The views of a scene show one set of named points, each view turned or mirrored, and shifted as a whole, with a little noise and some points left out.
In the rows, 128 means zero.

Scene 1
View 1
nilez: [ 83 104 134 147 123 124 102 119 112 150  96 101 118 165 117 133 130 138
  94 141 119  95  95 155 120 111 121 134  85 148 158 104 135 147 128 111
 145 109 163 113  99 123 162 109 133 183  92 142 134 121 134  91 167 110
 161 102 110 171 135 152  96 107]
dogu: [100 108 119 152 108 119 124 124 104 134 108 120 138 135 130 130 132 152
 107 144 110 111 112 140  99 113 113 152 116 133 163 116 158 146 131 131
 142 118 159 122  93 159 166 123 121 142  85 131 131 104 117 123 157 139
 170 104 143 180 134 154 107 100]
pogi: [137 144 109 124 165 150 112 130 131 164 100 103 119 114 133 125 174 154
 115 113 122  99 133 128  97 107  55 157 164 121 133 107 134 142 114 136
 137 139 120 156 143 165 127 109 138 105  75 114 135 114 109 145 106 145
 173 122 113 170 132 136 149  81]
mul: [138 121 111 147 161 132 112 122 123 140 107 111 149 127 139 115 148 153
 100 144 110 105 129 138  84 100  88 146 161 155 155 117 165 154 125 131
 130 137 137 146 128 175 149 124 127 137  85 139 136  91 121 147 136 143
 167 104 142 174 124 153 127 103]
lamig: [159 122  98 137 177 133  82 146 145 143 149  86 115 126 128 141 115 152
  88 165 100  86 122 135 114 120 108 123 165 169 119 107 122 134 129 149
 127 135 140 169 148 154 151  95 151 130 127 130 123 139 115 136 155 167
 180  94 133 166 176 118 107 126]
Ber: [ 59 127 120 126  43 127 139 145  95 157 108 124  84 118 113 170 137 150
 142 105 125 112  97 118 133 145  91 177  76  54 132 101 105 116 120 147
 169 107 164 112  72 132 156  99 129  85  75  82 115 155  92 103 137 151
 192 127 112 188 165 122 114  69]
beg: [104 114 119 150 117 123 130 118 105 135  95 125 148 128 136 120 148 155
 109 137 114 115 120 137  88 105  99 158 129 131 169 118 170 150 125 129
 140 125 151 122  96 169 157 129 115 138  72 135 136  90 115 133 142 138
 168 107 145 181 117 161 121  92]
nekan: [101 126 122 129 132 138 105 132 123 162 106  95 101 139 119 142 142 143
 109 124 123  92 108 138 124 119  90 142 110 122 134 103 114 135 120 128
 147 119 146 134 117 130 146  99 142 139  91 118 127 138 119 107 140 132
 173 114 102 170 149 132 117  94]
zovad: [124 143 131 116 203 161  80 122 146 187  81  71  96 154 115 122 174 133
  97 105 134  74 118 151 121  99  58 128 134 151 127  94 102 146 108 105
 136 130 120 153 163 116 118  92 158 166  86 136 139 133 138 106 114 103
 157 119  68 151 130 136 138  88]
kapoz: [152 127 100 140 159 134 113 133 129 140 124 109 141 111 139 124 144 159
 105 146 106 105 134 130  89 108  86 149 174 145 140 116 155 145 126 144
 130 141 134 158 134 181 146 116 132 111  94 125 131 103 108 156 130 163
 178 105 145 176 141 138 131 103]
Vomat: [101 104 122 145 130 124  90 135 123 145 124  92 108 155 117 144 109 142
  90 158 110  87  97 147 129 119 129 123 101 157 140 105 121 139 131 127
 138 112 165 130 111 122 166  99 143 171 116 138 126 140 127  97 175 133
 171  94 119 170 163 134  84 121]
Laza: [ 94 141 110 121  87 139 130 144 109 163 110 118  93 107 119 156 153 155
 135 103 124 110 114 118 123 135  70 172 117  70 124 103 112 122 116 149
 159 122 143 136 101 149 142 100 134  76  76  85 120 146  92 127 118 159
 190 129 113 182 160 121 133  70]
dolez: [ 67  96 148 155 121 120 111 103 102 147  73 109 135 178 121 116 140 136
  89 136 123 100  97 163 106  96 122 137  74 156 183 109 156 159 129  95
 142 105 169  95  87 124 165 125 122 210  76 159 144  97 146  87 168  89
 149  99 113 171 107 175  95 102]
garer: [125  98 126 152 176 124  71 125 137 142 120  79 125 170 120 126 108 137
  68 172 106  79 104 160 119 104 135 105 117 201 149 107 133 150 134 116
 124 118 158 139 131 125 162 102 146 204 124 162 134 125 145 100 181 122
 159  85 120 159 152 144  83 137]
fiz: [124 116 114 151 139 125 127 118 113 133 100 122 157 126 140 113 150 156
 104 142 110 116 127 138  81  99  95 155 149 144 168 120 176 156 127 129
 133 132 145 133 110 178 155 131 118 136  76 137 139  82 118 145 138 140
 165 105 149 178 115 163 125  98]
Pip: [106 126 130 132 158 141 102 119 125 165  85  96 115 148 122 123 159 141
 101 119 127  92 114 148 110 103  82 140 120 142 147 103 130 147 118 112
 140 122 139 133 127 134 140 108 138 162  80 135 138 117 131 111 131 113
 159 113  99 165 124 148 125  92]
Gili: [158 148 116 124 224 160  98 114 145 173  80  90 135 127 137  98 193 146
  98 110 127  92 144 145  84  83  41 143 185 160 143 108 147 159 109 114
 124 148 105 166 172 165 114 116 141 140  70 142 147  92 131 149  95 120
 157 119 101 157 104 152 163  85]
zuvad: [168 135 101 129 200 145  82 139 152 156 132  83 118 122 130 129 141 151
  93 148 110  83 131 135 106 110  81 126 179 166 118 108 123 140 122 140
 124 142 123 175 163 158 135  97 154 126 113 131 129 129 116 142 131 158
 175 103 120 163 161 123 128 114]
keb: [ 74  99 143 150 125 122 104 112 108 150  82 101 124 172 118 125 133 137
  90 137 121  95  95 159 116 103 121 132  78 153 169 107 140 153 127 102
 142 105 166 104  95 119 163 116 129 201  86 151 138 112 143  88 168  98
 155 101 107 168 121 162  93 107]
View 2
mul: [169 146 127 154 127 116 131 132 149 129  72  94 125 126 119 133 110 133
 120 128 105 167 116 137 107 155 133 142 123 108 111 144 163 161  86 103
 135 137 139 151 144 147 112 107 112 110 153 146 157 151 115 127 145 108
 135 135 128 158 100 143 166 146]
zovad: [162 146 176 175 125 170 128 131 196 187 128  81 126 185 122 126 109 141
 150 179 103 125 139 143  82 171 107 107 115 104  91 180 174 154 127 117
  93 138 152 107 126 164 102 150  77 155 160 147 194 131 152 122 169 128
 105 132 100 139 109 147 214 149]
garer: [136 153 182 140 143 113 106 142 172 156 108  95 154 176 131 138  81 103
 109 150 151 153 109 135 136 176 161 133 132 131 118 173 201 168 112 142
 110 135 179 178 164 136  58  88 106 143 161 159 182 176 152 109 162  99
  70 131 122 108  91 123 161 156]
nekan: [149 147 137 173 125 140 110 129 159 145 124 116 176 160 147 140 101 125
 121 171  96 150 127 125 102 177 113 122 149 130 123 146 198 156 131 110
 102 134 154 126 112 135 110 126  82 142 162 167 175 147 116 123 149 129
 123 129 101 138  96  98 171 158]
Pip: [163 143 145 165 131 144 133 121 164 162 109 102 157 165 125 136 100 142
 124 164 107 138 121 137  97 174 125 126 133 111 100 152 183 154 120 112
 105 134 156 144 129 155 113 129  84 130 172 168 189 152 124 122 151 124
 125 132 106 138 101 135 182 162]
keb: [152 141 148 154 147 126 130 112 152 165 112 120 196 179 128 149  75 131
  98 163 134 135  96 132 120 191 154 141 151 120 105 145 209 153 126 132
 102 133 180 192 143 149  96 109  83 125 190 197 206 179 121 110 148 118
 108 131 108 110  91 125 154 182]
kapoz: [165 151 123 157 117 114 114 144 150 114  75  96 117 115 131 130 122 125
 127 129  92 178 130 130 105 146 116 136 126 118 125 145 160 166  87  95
 138 137 130 125 134 137 115 108 114 117 138 131 138 138 111 132 146 110
 138 134 127 168 101 123 168 134]
pogi: [173 146 123 176 114 145 126 132 162 139  95  96 122 133 132 128 127 142
 142 152  74 156 139 133  81 153  96 122 125 108 110 147 160 156 104  89
 119 136 128 100 116 150 133 140  93 129 146 138 156 123 112 135 148 129
 150 133 111 172 108 130 192 140]
beg: [171 139 104 156 131 114 136 117 128 126  75 117 162 125 125 143 100 141
 104 132 100 163 104 131 108 167 136 152 145 112 112 124 178 153  96 100
 131 133 145 171 134 148 129 108 102  98 169 174 168 163  92 127 133 118
 152 135 121 153  95 131 149 164]
lamig: [137 161 160 154 119 112  84 165 172 121 101  91 122 138 149 130 112  91
 130 143 113 179 140 127 123 151 122 120 127 142 141 169 181 176 102 116
 125 138 144 114 140 117  74  97 115 149 125 119 134 143 140 123 161 105
  93 128 124 144  96  95 169 125]
dogu: [158 143 111 154 133 107 123 122 129 123  87 123 178 133 137 145  94 129
  98 139 108 165 103 127 118 172 138 147 151 125 123 126 192 158 106 107
 125 134 153 171 132 134 117 101  99 106 170 176 166 167  94 121 135 116
 140 132 118 142  91 112 143 166]
fiz: [173 141 110 151 129 110 139 122 134 125  64 105 139 119 119 139 106 141
 111 124 102 166 107 134 108 159 139 150 132 107 110 131 166 158  87  99
 137 135 139 167 143 149 124 104 108  96 163 159 160 157  99 129 137 111
 150 135 128 160  98 142 156 156]
Gili: [184 143 151 168 122 156 150 131 183 168  82  69  81 147 100 119 128 155
 154 144  91 140 134 151  75 150 109 124  97  82  82 169 141 156  90  99
 123 138 130 113 139 175 121 144  97 124 152 128 174 124 140 132 158 116
 136 138 120 170 118 184 216 135]
nilez: [148 142 145 154 142 123 121 117 148 156 114 120 194 171 137 147  78 127
  99 162 128 143 101 130 121 186 148 138 152 126 115 143 210 153 126 128
 103 132 175 181 138 141  95 106  87 128 181 191 196 176 118 112 147 120
 109 130 108 114  90 114 152 176]
zuvad: [151 158 163 161 116 128  99 159 181 135  98  79 101 141 136 122 122 109
 143 145 104 168 145 133 104 146 111 116 114 125 125 173 166 171  97 110
 124 138 136 100 137 134  87 114 109 148 126 114 141 130 143 125 164 110
 103 130 121 156 104 120 189 125]
Laza: [158 145  92 192 111 142 104 123 135 117 124 131 191 130 167 140 119 134
 125 172  56 162 140 113  87 169  82 120 165 135 138 120 194 152 134  84
 107 135 131  92  79 123 149 141  77 135 153 166 153 132  77 133 135 147
 166 127  94 165  98  69 166 155]
Vomat: [132 152 157 152 136 115  96 138 157 139 121 115 183 165 151 144  83 102
 104 161 130 159 114 123 133 178 142 131 152 144 133 154 211 164 125 128
 105 134 173 160 137 122  78  97  94 145 161 169 173 171 128 111 154 113
  90 127 112 114  86  89 149 161]
View 3
nilez: [146 130 127  97  72  77 154 139 115 156 137 122 164 154 176 144 136 109
  92 133 169 130 133 120 144 175 140 130 127 105 181 127 155 131 113  97
 106 135 113 138 145 160 153  84  80 116 119 117 118 154 110 131 189  85
 173 181 153 140 122 135  98 147]
garer: [ 95 121 133  96  72  81 121 144  86 144 165 103 150 160 184 132 109 125
  68 144 149 121 146 108 134 168 117 142 121 107 181 131 145 103 115 133
 116  96 113 103 126 149 204  69  65 129 137 119 116 183 120 148 183  95
 187 176 139 104 107 142  88 137]
keb: [145 136 119  99  74  83 163 137 109 159 132 116 163 159 189 144 138 108
  88 142 180 137 133 121 143 180 137 134 129 109 182 120 159 133 118  92
 105 132 111 147 155 168 157  76  79 109 115 112 117 156 107 134 188  82
 169 187 152 135 121 134  95 153]
lamig: [101  90 166  98  58  70  71 143 118 133 160 135 138 131 123 141 106 143
  85 105 103 112 148 109 137 149 116 137 119  91 147 154 124 103 104 153
 114 115 129  80  90 115 191 121  88 140 158 149 116 166 136 154 160 132
 193 139 144 115 141 155 132 118]
zuvad: [105  90 164 109  61  91  60 130 118 144 139 129 119 122 124 149 113 160
  77 110 123 137 154 114 132 143  98 149 130  93 123 143 120 117 116 150
 106 112 132 100  98 121 194 116  94 115 149 146 110 152 130 172 138 142
 184 139 137 110 161 159 155 124]
Pip: [146 117 137 113  66  96 120 124 123 162 114 122 138 138 158 150 139 133
  83 128 173 157 139 125 137 163 117 143 138 102 141 122 144 144 125 104
  95 132 121 147 136 153 162  99  89  93 119 124 110 137 110 155 161 111
 170 168 148 132 156 146 137 148]
kapoz: [118 102 155  89  68  98  99 131 124 138 126 151 131 115 123 171 133 171
 114 101 135 106 153 113 145 143 114 141 120  93 126 147 126 130 111 145
 116 130 121 122 126 129 151 114 132 119 148 158 132 140 141 158 131 149
 158 139 126 130 163 159 158 125]
Gili: [116 103 145 120  68 138  77 107 112 161  93 119  97 115 146 166 138 189
  76 128 175 168 159 124 128 137  74 166 145 103  93 119 123 152 142 135
  94 110 125 152 135 148 180  99 116  72 127 140 111 127 123 195 107 151
 156 150 120 109 194 163 185 145]
mul: [118 114 142  87  75 107 118 129 111 142 122 142 133 125 145 173 139 170
 109 117 155 107 152 114 143 146 111 145 122 100 135 138 133 133 117 138
 116 123 113 137 144 145 153  97 129 112 139 149 134 142 137 158 135 139
 150 152 121 125 153 155 146 133]
Ber: [212 112 157 104  48  35 142 141 189 158 113 173 178 129 108 152 153  82
 132  76 135 136 116 132 159 178 181 104 128  84 162 149 150 152  94  69
  89 204 133 141 113 134  92 160 103 122 122 137 112 107 109 106 194 100
 178 148 189 194 159 137 141 138]
zovad: [140 105 144 137  57 104  80 114 123 173 109 103 117 138 156 136 126 135
  50 134 169 201 144 131 123 160  94 154 154 104 120 115 134 147 138 103
  80 121 133 141 113 147 193 108  63  76 115 115  87 134  96 176 152 112
 190 164 155 118 174 149 153 152]
pogi: [144  99 157 111  61 101  86 120 143 154 101 145 121 111 119 165 142 161
  99 102 150 149 146 125 139 145 109 146 136  93 109 137 126 148 124 123
  96 143 129 140 120 135 148 129 118  93 132 148 114 118 125 166 130 146
 164 139 141 139 187 158 178 137]
nekan: [157 109 148 112  59  70 114 132 142 157 125 135 149 138 139 145 134 114
  91 110 149 149 133 126 143 167 136 130 132  95 152 135 142 139 112 100
  96 149 127 129 118 140 152 122  84 109 126 129 107 136 110 141 174 107
 182 158 162 146 153 143 135 142]
beg: [143 125 133  82  78  96 154 133 124 144 116 151 152 129 149 177 152 152
 128 112 167  98 143 117 153 158 136 133 120  99 151 135 144 143 112 116
 115 145 110 153 160 153 123  95 135 113 130 145 141 133 135 138 148 125
 142 160 130 148 147 148 135 140]
dogu: [144 126 135  80  73  81 153 140 124 144 130 150 159 134 150 165 144 137
 123 112 156  95 138 116 153 165 144 129 116  98 166 139 148 133 106 115
 116 146 112 140 149 149 128  98 121 124 133 141 136 142 130 129 165 117
 154 162 139 148 133 144 120 137]
Laza: [190 101 162 108  48  56 110 131 182 156 108 170 153 117  98 157 149 115
 123  78 133 143 127 131 153 163 155 119 133  83 133 150 136 154 103  91
  90 185 136 137 108 129 109 161 111 111 128 148 111 105 114 129 165 125
 174 138 173 178 180 147 166 135]
dolez: [145 147 107  90  81  94 185 134 101 158 125 115 164 161 202 152 149 117
  98 147 198 124 134 120 146 180 139 135 126 112 185 115 165 140 121  89
 109 131 104 164 175 178 146  60  92 103 109 111 125 155 109 131 184  81
 156 195 142 137 116 133  90 158]
Vomat: [130 118 142  96  64  60 128 145 117 148 156 126 164 154 161 133 121 106
  88 122 138 122 135 116 142 172 142 128 121  98 182 140 148 114 103 114
 109 130 119 109 120 141 169  99  70 132 135 124 114 166 116 131 194  92
 187 168 159 134 116 138  97 136]
View 4
nilez: [142 128 123 158 135 165 110 166 169 113 118 111 162 103 148  95 119 139
 122 104 126 129 162 162 161 110 141 135 133 124 130  94 128 122 105 172
  80 114 101 114 113  98  99  93 145 149 160 160  65 115 135 151 150 144
 127 157  93 165 162 125 146 162]
Vomat: [133 148 127 172 135 177 109 153 164 120 115 105 154 124 148  91 126 108
 112  99 125 109 147 165 160 117 142 155 155 108 127 120 121 138 114 171
  97 105  93 117 102 126 101  79 146 156 148 180  78 135 115 158 144 153
 123 177 109 161 167 124 181 176]
beg: [134  92 117 139 122 112 117 137 159 102 104 120 153  88 136 128 117 125
 124 119 122 138 128 138 151 118 158 113 134 169 134  86 133  97 109 136
 106 117 105 146 112  88 102 103 142 114 135 150  78 125 161 127 135 128
 140 147 134 116 152 133 118 143]
garer: [128 171 135 202 120 210 122 153 144 100 127 122 176 120 136 105 114 138
 102  90 124 127 147 173 160 123 141 144 148 111 109 126 100 141 132 168
 100  96  70 121 115 101  89  63 147 151 155 167  88 136 116 142 157 160
 122 163 138 172 163 145 187 164]
Ber: [142  67 106  90 166  73  98 147 201 149  88  74 111 111 178  88 149  66
 141 138 127  87 139 134 144  98 144 145 152 133 171  92 167 100  82 161
  98 148 152 121  87 159 131 135 132 138 124 180  58 121 140 175 118 123
 131 179  55 126 163  83 139 182]
mul: [120 107 126 159 120 129 141 126 142  92 108 120 158 100 137 143 115 126
 109 120 123 135 112 140 136 123 151 112 143 167 119 112 114 100 136 129
 126 124  95 156 117  98  98 100 132 104 125 143  96 136 148 115 140 137
 135 142 162 121 146 148 151 142]
zovad: [117 112 138 165 165 172 180 152 148  96 126  89 165 112 179 124 116 163
 101 131 137 114 137 166 104 105 103 114 134 118 116 132 100 108 167 163
 121 181 119 120 133 130 112 139 102 116 141 114  83 113 107 133 168 145
 115 123 104 196 132 139 213 160]
kapoz: [110 103 125 154 126 117 145 115 142  99  99 112 147 110 141 146 123 101
 107 127 123 122  95 136 129 126 152 119 157 166 126 127 115  99 141 124
 144 129  98 161 110 120 105 102 127  99 110 153 106 146 140 119 130 137
 135 152 170 109 145 142 167 148]
pogi: [111  79 125 137 149 108 165 123 150 102 104  95 143 107 165 144 126 119
 110 143 129 114 104 139 106 114 132 108 148 159 131 127 116  90 152 132
 144 166 123 151 118 135 114 137 110  93 111 130  97 132 135 121 140 130
 129 134 138 132 134 135 178 149]
Gili: [106  92 136 165 141 142 197 126 128  76 117 108 167  97 160 161 107 165
  96 138 133 136 108 147  93 117 120  87 131 164 110 131  93  88 180 130
 145 176 107 154 142 106 104 138 100  79 120  97 102 124 132  99 159 137
 127 107 159 154 120 161 188 134]
Pip: [129 106 126 153 147 151 145 151 157 101 118 103 159 100 162 119 118 147
 113 122 129 126 142 157 130 109 127 116 132 136 126 107 118 106 135 157
 105 149 114 127 124 110 107 121 122 121 144 132  75 115 131 134 154 138
 124 135 107 165 144 134 167 156]
keb: [146 129 124 163 135 174 109 171 166 108 123 115 169  97 145  93 113 156
 122 102 126 136 170 166 163 109 136 130 125 125 127  87 127 122 108 174
  72 116 100 111 119  87  96  96 146 151 167 153  60 110 138 149 155 144
 123 150  90 174 162 129 141 160]
dolez: [152 125 120 160 127 170 105 175 166 102 125 125 176  84 136  96 108 169
 126  97 126 151 178 164 171 110 143 121 114 136 126  70 130 115  99 172
  63 108  98 113 124  64  89  93 149 148 176 146  51 101 151 143 160 139
 130 142  91 171 163 133 115 149]
fiz: [127  97 119 149 117 117 128 130 148  94 104 124 157  91 131 141 115 126
 117 121 122 144 118 138 145 122 158 108 137 175 127  96 124  95 121 129
 116 116  98 154 117  84  97 100 138 103 132 145  89 129 161 116 136 132
 140 143 154 113 150 143 124 137]
Laza: [127  64 112  99 164  75 129 131 182 135  90  76 116 112 178 114 144  76
 129 144 128  90 118 131 122 105 140 132 156 144 158 110 150  93 111 146
 125 162 148 136  96 160 129 142 118 116 112 162  75 129 135 155 120 124
 130 162  86 120 150  99 158 172]
nekan: [128 107 123 143 152 137 133 146 167 119 109  91 144 113 166 107 129 113
 117 123 129 106 136 152 135 109 132 133 146 126 136 116 126 113 124 159
 110 144 120 124 109 135 112 117 125 132 135 154  76 125 124 150 142 138
 125 157  98 156 153 118 176 168]
zuvad: [103 128 137 178 138 154 165 117 134 100 109 102 152 129 155 140 123 106
  95 123 126 107  97 150 115 125 136 130 166 137 114 156  95 116 164 138
 152 141  95 150 114 144 107 101 117 107 110 149 114 152 113 123 143 150
 124 154 167 140 141 146 218 160]
dogu: [137 105 117 145 125 123 106 142 164 111 104 116 150  98 137 115 121 112
 125 113 122 132 134 143 160 116 159 127 143 155 135  92 136 107 103 147
 101 108 104 139 105  96 101  92 147 128 138 166  77 127 154 138 135 135
 137 160 124 122 162 127 127 152]
lamig: [109 142 134 179 130 158 141 118 141 110 106 103 148 137 148 126 128  86
  97 112 123 100 100 152 135 128 148 147 174 127 118 154 102 130 146 144
 145 118  86 147 102 145 106  79 133 123 113 174 112 159 110 137 137 153
 124 173 164 132 153 139 212 169]
View 5
zuvad: [118 108 109 146 122 123 160 128  79 129 116 144 102 156 107 160 124 144
 159 172 100 141 179 106 152 151 101 112 125 142 109 111 105 146 143 143
 111 141  93 141 152 141 116 149 158 119 128 139 100 136 123 122  68 133
 177 166 100 147  92  82 154 142]
kapoz: [128 103 107 142 111 108 136 135 108 116 116 154 118 153 115 141 129 123
 133 179 109 142 169 107 155 149 132 133 133 136 103 131  95 159 149 144
 107 128  89 137 162 136 118 128 162 143 112 132  83 120 109 114  91 130
 126 139 107 137 121 115 136 130]
Ber: [ 47 140 145 101 148  76 159 147 142  63  99 104 143 130 184 125 143  83
 151 167 135 152 152 135 143 208 226 120 199 113  99 188 101 109  80  71
  55 105 158 138 130 137 142 120 130 116 101 121 104 128 124  84 122  97
 128  62 112 160 155  83 146 142]
dolez: [ 96  99 136 102 161 117 189 135 182 133 142 189 133 153 165 109 155  83
  99 115 171 181 116 109 146 156 164 131 190 116 155 175  93 130 137 104
  97 144 120 112  98  82 101 123 178 157  96 147 156 153 139 160 158 176
 133 145 190 149  89 101 105 156]
Vomat: [ 96 108 133 112 159  98 192 125 153 105 139 162 106 157 150 126 146 111
 147 132 133 157 142 131 162 175 141 145 165 122 137 137  90 127 116 123
  96 141 126 141 116 104 135 138 147 121  95 138 148 152 136 119 105 144
 191 146 160 169  89  71 150 149]
nekan: [ 78 120 130 119 144 111 170 138 118 112 112 137 125 146 149 139 136 110
 146 156 133 156 156 114 141 174 160 106 170 126 117 155 106 124 120 102
  87 132 126 129 126 127 114 136 156 124 117 137 120 142 132 125 108 133
 153 128 122 151 108  80 139 150]
fiz: [128  98 111 132 118 110 140 141 139 123 122 173 131 152 131 121 139 102
 105 164 132 156 148 103 154 144 150 137 152 131 118 152  90 159 155 137
 105 128  90 123 150 117 109 117 173 164 105 137  93 122 109 130 125 148
  98 134 135 132 123 131 113 134]
keb: [ 90 104 136 104 164 114 193 133 168 128 139 176 125 152 160 117 152  91
 119 120 162 174 125 114 147 165 158 125 185 118 151 163  98 125 129 106
  95 145 126 120  99  92 108 130 169 142  99 146 155 155 143 151 139 165
 156 145 177 154  85  86 119 158]
Pip: [ 87 114 126 123 141 130 170 139 117 138 116 151 129 147 142 141 136 110
 131 148 142 165 150  99 134 159 150  93 168 131 128 158 111 128 140 103
  95 142 116 118 120 121  94 138 173 136 124 144 124 146 135 150 117 152
 142 144 130 141  95  86 123 155]
garer: [120  94 125 120 159 114 203 118 149 130 152 187  95 165 132 128 145 122
 140 122 134 161 138 121 164 154 103 145 149 127 152 116  88 139 138 143
 114 156 107 138 113  93 123 144 161 129  97 147 159 159 139 142 102 166
 203 184 177 167  62  73 146 154]
pogi: [ 96 119 113 140 115 126 139 144  81 129  97 131 132 142 124 155 122 122
 141 183 118 148 173  94 133 156 147  88 148 139  98 149 114 141 144 111
  95 129 103 124 151 151  96 136 167 134 136 137  82 124 118 129  95 128
 121 133  87 131 121 102 130 143]
mul: [129  98 109 138 116 114 146 135 121 128 123 168 123 154 123 132 133 115
 120 166 123 153 156 101 153 144 132 130 141 134 115 140  96 158 156 141
 111 133  89 128 149 123 108 125 172 153 111 137  94 126 114 132 110 146
 120 148 125 133 112 120 122 136]
zovad: [ 71 122 127 130 143 154 182 140  74 160 105 137 123 144 130 166 127 128
 151 151 137 166 163  87 120 157 128  56 161 139 125 146 131 117 142  93
  98 153 118 114 114 135  77 158 179 115 146 150 130 155 148 167  96 156
 172 166 108 139  73  60 131 167]

Which points are out of place in each view (at most two, in the order of its rows)? Write none if all are in place.
view 1 | keb
view 2 | zovad, garer
view 3 | lamig
view 4 | Vomat
view 5 | nekan
